Each row is a point on a landscape with many valleys, with its height.
From any point a ball rolls to the lowest of the 2 points nearest to it. It stops when none of these is lower. Distance is the straight distance between rows; heights are no part of it.
z855 h=291: [ 63  88 104  76 119 107 129 153  89  82  66 126  78 101 106 140  93  86
 101  90]
z695 h=399: [ 91  87  72 101 107 139 118 155  82  79  53  97 104 104 109  79 104 101
  90 114]
z964 h=587: [119  75 116  94 147  52  80 101  66  85 106 120 113 101  62 104 115 123
 125  95]
z78 h=217: [114  85  84  85  85  91 109  80 141  89 120  55  52  53 114  79 139  99
 105  72]
z9 h=510: [ 64  99 102 100  96  77 120 132 142  96 106 127  76 102 110 151 106  78
 108  71]
z176 h=395: [ 94 105  96 124  70  96 109  98 147 131 116  82  91 102 133  57 101 107
 107  99]
z379 h=432: [ 66  74 120 108 123  64 121  98  86 105  66 116 135 124  68 112  85  96
 115 143]
z304 h=446: [131 106  72 103 113 152  79 108  60  67  87  70 112 108 116  51 109 112
  90  99]
z581 h=666: [ 87 126 139 132  60  81  87 110  84 114  98 118 139 122  93  95  74  95
  95 128]
z519 h=620: [121 103  69 109  94 129 102 114  85 136  83 100  71 122 108  81  87 114
  80 119]
z971 h=280: [ 99 104  79  80  90 139 112  93 104 107 100  81  90  97 122  81  95  93
  94 104]
z797 h=460: [ 75  86 109 125 116  48 105  93  99 119  95 116 129 105  71 103 106 104
 119 129]
z645 h=699: [108 145 119 114  63 126  75  95  68  90 115 108 132 120 104 123  83  74
  74  97]
z596 h=251: [117  72  75  95 107  73  88  93 124  57 143  98  65  65  94 101 143 114
 113  63]
z324 h=484: [ 97  85 123 135  88  49  99  96 111 125 112 111 139 110  88  66 104 114
 118 120]
z423 h=334: [103 117  83  86  61 141 113  84 121  91 125  66  78  95 134  88  92  83
 100  88]
z234 h=780: [ 97 120 108 115  82 103  95  83  89 142  73 121 101 119  78 131  64  83
  71 128]
z23 h=332: [ 87  80  99 114  75 103 115 133 143 114  91  76  93 108 133  54  98 114
 113 100]
z365 h=133: [ 96 119  84  80  89 146 100  92  84  97  83  99 139 112 113 112  79  65
  74 112]
z660 h=629: [ 88 107 119 118  73  92 102  61 102  99 116  83 169 111 114  94  77  72
  97 140]
z992 h=485: [120 121 108  91 116 119  70  76  71  59 126  97 130 108 113  96 108 100
  98  76]
z288 h=348: [107  79  78 106 102  89  98  98 123  96 120  66  63  77 124  67 121 119
 116  68]
z72 h=582: [ 97 105 125  95 112 100 105  76 100  66  88  69 151  83 104  81 101 111
 103 115]
z535 h=452: [116 108  88 106  77 120 100  69 134 133 129  64  98  85 131  58 103 105
  99 108]
z145 h=636: [ 72 116 101  79  90 112 109  44 113 109 100  89 144 113 113 120  63  67
  82 143]
z137 h=323: [ 87 104 121  93 109  93  80 138  71  56 126 128 108  95  87 141  91 111
 100  55]
z284 h=226: [108 122  93  82 116 151  77 132  47  57  79 112 124 113  91  99 105  71
  77  96]
z200 h=383: [ 67  79  96 100 124  78 131 118 110 129  58 126 114 110  84 125  83 100
  99 136]
z447 h=429: [123  77  75 101 100  85  92 104 101 121 121  87  51  98 105  67 116 126
 113  92]
z59 h=619: [ 91  99 108  74 110 105 116  66 133  82  99  90 123  86 115 116 115  81
 105  96]
z26 h=712: [115 144 114 112  75 118  69  86  59  95 142  95 108 112 102 105  91  93
  89  74]
z677 h=506: [106  80  97 124 102  66 101  82 127 124 104  95 126  90 100  72 114 119
 111 122]
z214 h=187: [104 132  82  87  94 168  89 119  66  86  86  94 124 113 103 105  93  61
  58 101]
z235 h=567: [ 90 118  97 111  70 111  94 130  88 116 105 106  74 117 114  98  86  97
  91  84]
z594 h=448: [ 66  72  91  86 111  89 116 121 128  67 110 120  74  77 112 135 126  86
 106  66]
z559 h=464: [121 107  91  95 109 138  84  85  58  73  91  89 127 102 105  81 105 104
  82 104]
z42 h=295: [100 113 104  80 119  92 104  74  86 124 103 124  66 115  70 143 100  90
  95  93]
z590 h=758: [ 91 103  93 112  87 108 102 114  90 137  59 112 104 118  85 104  69 105
  71 145]
z39 h=493: [117  99  76 111  84  80  85  87  83 151 123  95  37 112  91  89 104 111
 107  89]
z218 h=358: [ 75  86  90  86 123 129 119 155  88  72  39 118  97 105  94 109 102  96
  94 103]
z852 h=522: [142 111  96  88  98 117  97  52  90  93 129  64  91  89 109  71 101 103
 106  87]
z569 h=491: [132 111  93 106  90 112  93  44 107 116 124  73 120 101 129  70  90 105
  94 114]
z89 h=269: [ 87  78  97 106  92 109 119 155 114  88  72  89  95  92 138  62 110 122
 111  92]
z913 h=363: [ 86  77  79  82 114  77  89 100 126  56 122 104  43  61 111 116 127  86
 101  54]
z479 h=532: [133  80  89  67 127 111  95  78  89  89 117  82  59  71  96  81 126 118
 104  84]
z769 h=651: [104  79  64  89 109 121 125 107 118 133  73 103  65 101 107  85  90 109
 101 130]
z44 h=263: [ 82 108 118  81 124  93  89  98  79  53 125 118 124  91  98 142  90  87
 104  73]
z978 h=638: [ 78 121 131 138  77  67  98 132 119 132  94 114  91 112  83 100  92 103
 114  96]
z266 h=356: [ 75  93  96  62 109 140 131 126  99  82  80 112  77 103 124 135  91  81
  96  82]
z512 h=298: [ 60  72  87  80 129  96 139 123 146 111  54 112 103  97  99 113  92  97
 116 125]
z990 h=625: [121  82 119  76 108 104 126  47 110 103  92  43 117  66  73  79 112 106
  78 125]
z912 h=547: [104  88  89  83 113 117  93 132  69  62 109 109  52  88  95 126  97 105
 100  66]
z498 h=355: [ 85  91  93  88  65 103 124  81 170 102 116  69  64  69 117  97 127  90
  93  83]
z92 h=536: [102 102 102 112 108  87  95 108  85 102 113 104 119 104  98 100 104 113
 121  94]
z253 h=568: [105  83 110 105 118  89 107  91  73  77  77  92 138 105  89  78  99 113
 101 130]
z398 h=564: [ 53 100 119 108  76  76 122 122 158 134  91 125  93 116 100 135 101  79
 115  93]
z891 h=349: [103  75  87 108 106  53  95 103 128  91 133 119  72  89 104 109 129 104
 118  62]
z465 h=373: [107  84  96 129 106  44 101  81 143 108 129 121  90 100  94  95 138 109
 109  95]
z180 h=648: [ 91 114 107  85  93  98 124  40 150 105 110  78 124  76 101  99 109  87
  91 117]
z643 h=495: [120 109  91 122  88  87  79  60  98 159 129 108  70 108  80 111  94 105
  89 104]
z993 h=371: [ 97 129 133 116  88  95  68 148  70  58 104 109 112 108  90 121  89 114
  98  79]
z462 h=649: [ 80 116 125 129  63  85  89  81 106 134 119 102 150 120 101 114  70  80
  94 125]
z490 h=595: [115 123  86 122  68 135  88 136  83 121  88 100  78 114  95  73  91 102
  78  99]
z427 h=601: [110 104 111  81 110 117 112  46 103  89  90  57 125  81  97  81  97  99
  99 128]
z28 h=533: [ 99  81 119 100 108  73 117  91 134 107  73  72 137  76 105  65 108 113
 122 134]
z578 h=678: [ 98 104 100 105  91  76  98  39 137 136 115  79 134  94  98 102  91  78
  94 129]
z345 h=507: [121  70  93  87 134 103  84 136  67  58  99 118  58  89  75 102 108 142
 105  69]
z765 h=508: [131 114 102  83 119 118  69  62  83  56 132  62 107  79 119  80 108 117
 107  79]
z690 h=684: [ 84 134 124 114  80 104  93 102  80 101 103 120 124 117  85 130  81  92
  92 104]
z148 h=211: [100 121  90  97  73 137 101  90 104 117 107  91 119 110 127  95  75  86
  82 112]
z774 h=398: [118 114 114 111 110  74  85  69  90 139 118 127  84 104  56 138 102  96
 102  95]
z118 h=725: [119 123 117 120  89  78  67  79  67  87 160  99 111 106 101 108 100 109
 106  64]
z166 h=350: [ 97 108  97  76 109 144  97  98  80  85  87 105  84  99 113 124 100  83
  83  81]
z863 h=677: [ 97  64  78 106 116  90 124 124 113 142  57 120  70 105  95  84  90 124
 113 135]
z94 h=468: [123  94 101  95 145  89  88 128  54  83  80 128  60  93  59 117 101 126
 100  90]
z656 h=598: [ 85 103 126  76 110 109 124  79 113  63  84  90 148  85 105 114  92  82
 106 124]
z318 h=406: [123  70  83  78 148  81 106  43 126 131 103 113  75  91  79 112 128  97
 103 105]
z627 h=542: [126  72  93  71 142 105  98  97  73  80  99 110  76  99  95  99 113 115
 110  74]
z232 h=311: [121  76  89 103 128  57 103  74 125 125 112 124  88 103  72  97 134 110
 115  97]
z231 h=552: [ 98  89 109 111 110  81 112 123 110  80  68  94 138  94 115  78  91 116
 117 128]
z763 h=384: [106 112  76  96  63 124  86  74  98 117 141  86  63 107 128 101  92  77
  98  81]
z177 h=717: [ 99  99  77  95  91  89  95  53 130 160 111  98 106 102 100 128  72  84
  82 139]
z469 h=640: [101 116 124 120  77 101  85  84  96  97 128  74 166 111 127  77  80  94
 103 110]
z381 h=181: [ 83  67  89  90 113  90 140 148 136 100  54  99  93  89 118  82 104 115
 120 106]
z268 h=261: [101 106 114  72 125 130  68 106  41  51  87 119 140 110  77 127 104  82
  75  94]
z889 h=705: [ 98 112 104 113  93  81 105 139 101 121  77 125  48 114  76 115  90 113
 113 104]
z384 h=404: [109 112 124 123  98  95  82 159  55  72  85 113 111 110  78  82 109 129
 106  86]
z184 h=566: [118 106 115 114 118  67  81 105  62  95 116 114  91 100  62 109  98 121
 119  82]
z843 h=670: [ 97 120 114 138  76  62  97 145 111 125 103 115  50 114  90  91 103 114
 126  81]
z134 h=604: [ 81 105 112 119  80  61 105 114 133 139  97 126 110 108  84 131  92  93
 110 107]
z179 h=511: [104 107 113 111  91 112  91 120  96  73 108  95 135 110 127  95  97 102
 104  85]
z221 h=144: [ 89 106 111  78 122  87  94  96 101  96 122 119  89  99  91 149  99  91
 109  77]
z74 h=614: [ 80 109 118 100 105 101 102  65  94  82  91 101 155 109 108 115  72  72
  96 124]
z665 h=428: [126 107  76 106 105 141  95 147  66  64  66  95 120 109 115  57 117 113
  89 109]
z433 h=531: [100 119 117 129  64 120  93 150  87  94 102  91 123 108 117  73 100 106
  97  88]
z673 h=431: [121  97 109 107 124 108  83 130  46  87  73 117  98 106  63  91 102 121
  97 105]
z845 h=734: [ 92 106  95 113  85 105 107 130  96 144  61 132  64 109  75 110  81 107
  86 122]
z946 h=430: [ 72 102  82  94  59 105 125  87 161 119 119  80  74  96 143  99 111  66
  97  88]
z390 h=480: [133  77  91  69 150  97  99  52 107 108  98  96  76  62  72  95 128 113
 107 106]
z557 h=586: [ 85 101  87  93  82 110 104 124  91  94 114 106  50 108 110 118 106 100
  95  70]

For each start below, name the point where the ball stops.
z912 => z221
z590 => z596
z231 => z381
z852 => z381
z627 => z221
z765 => z855
z118 => z855
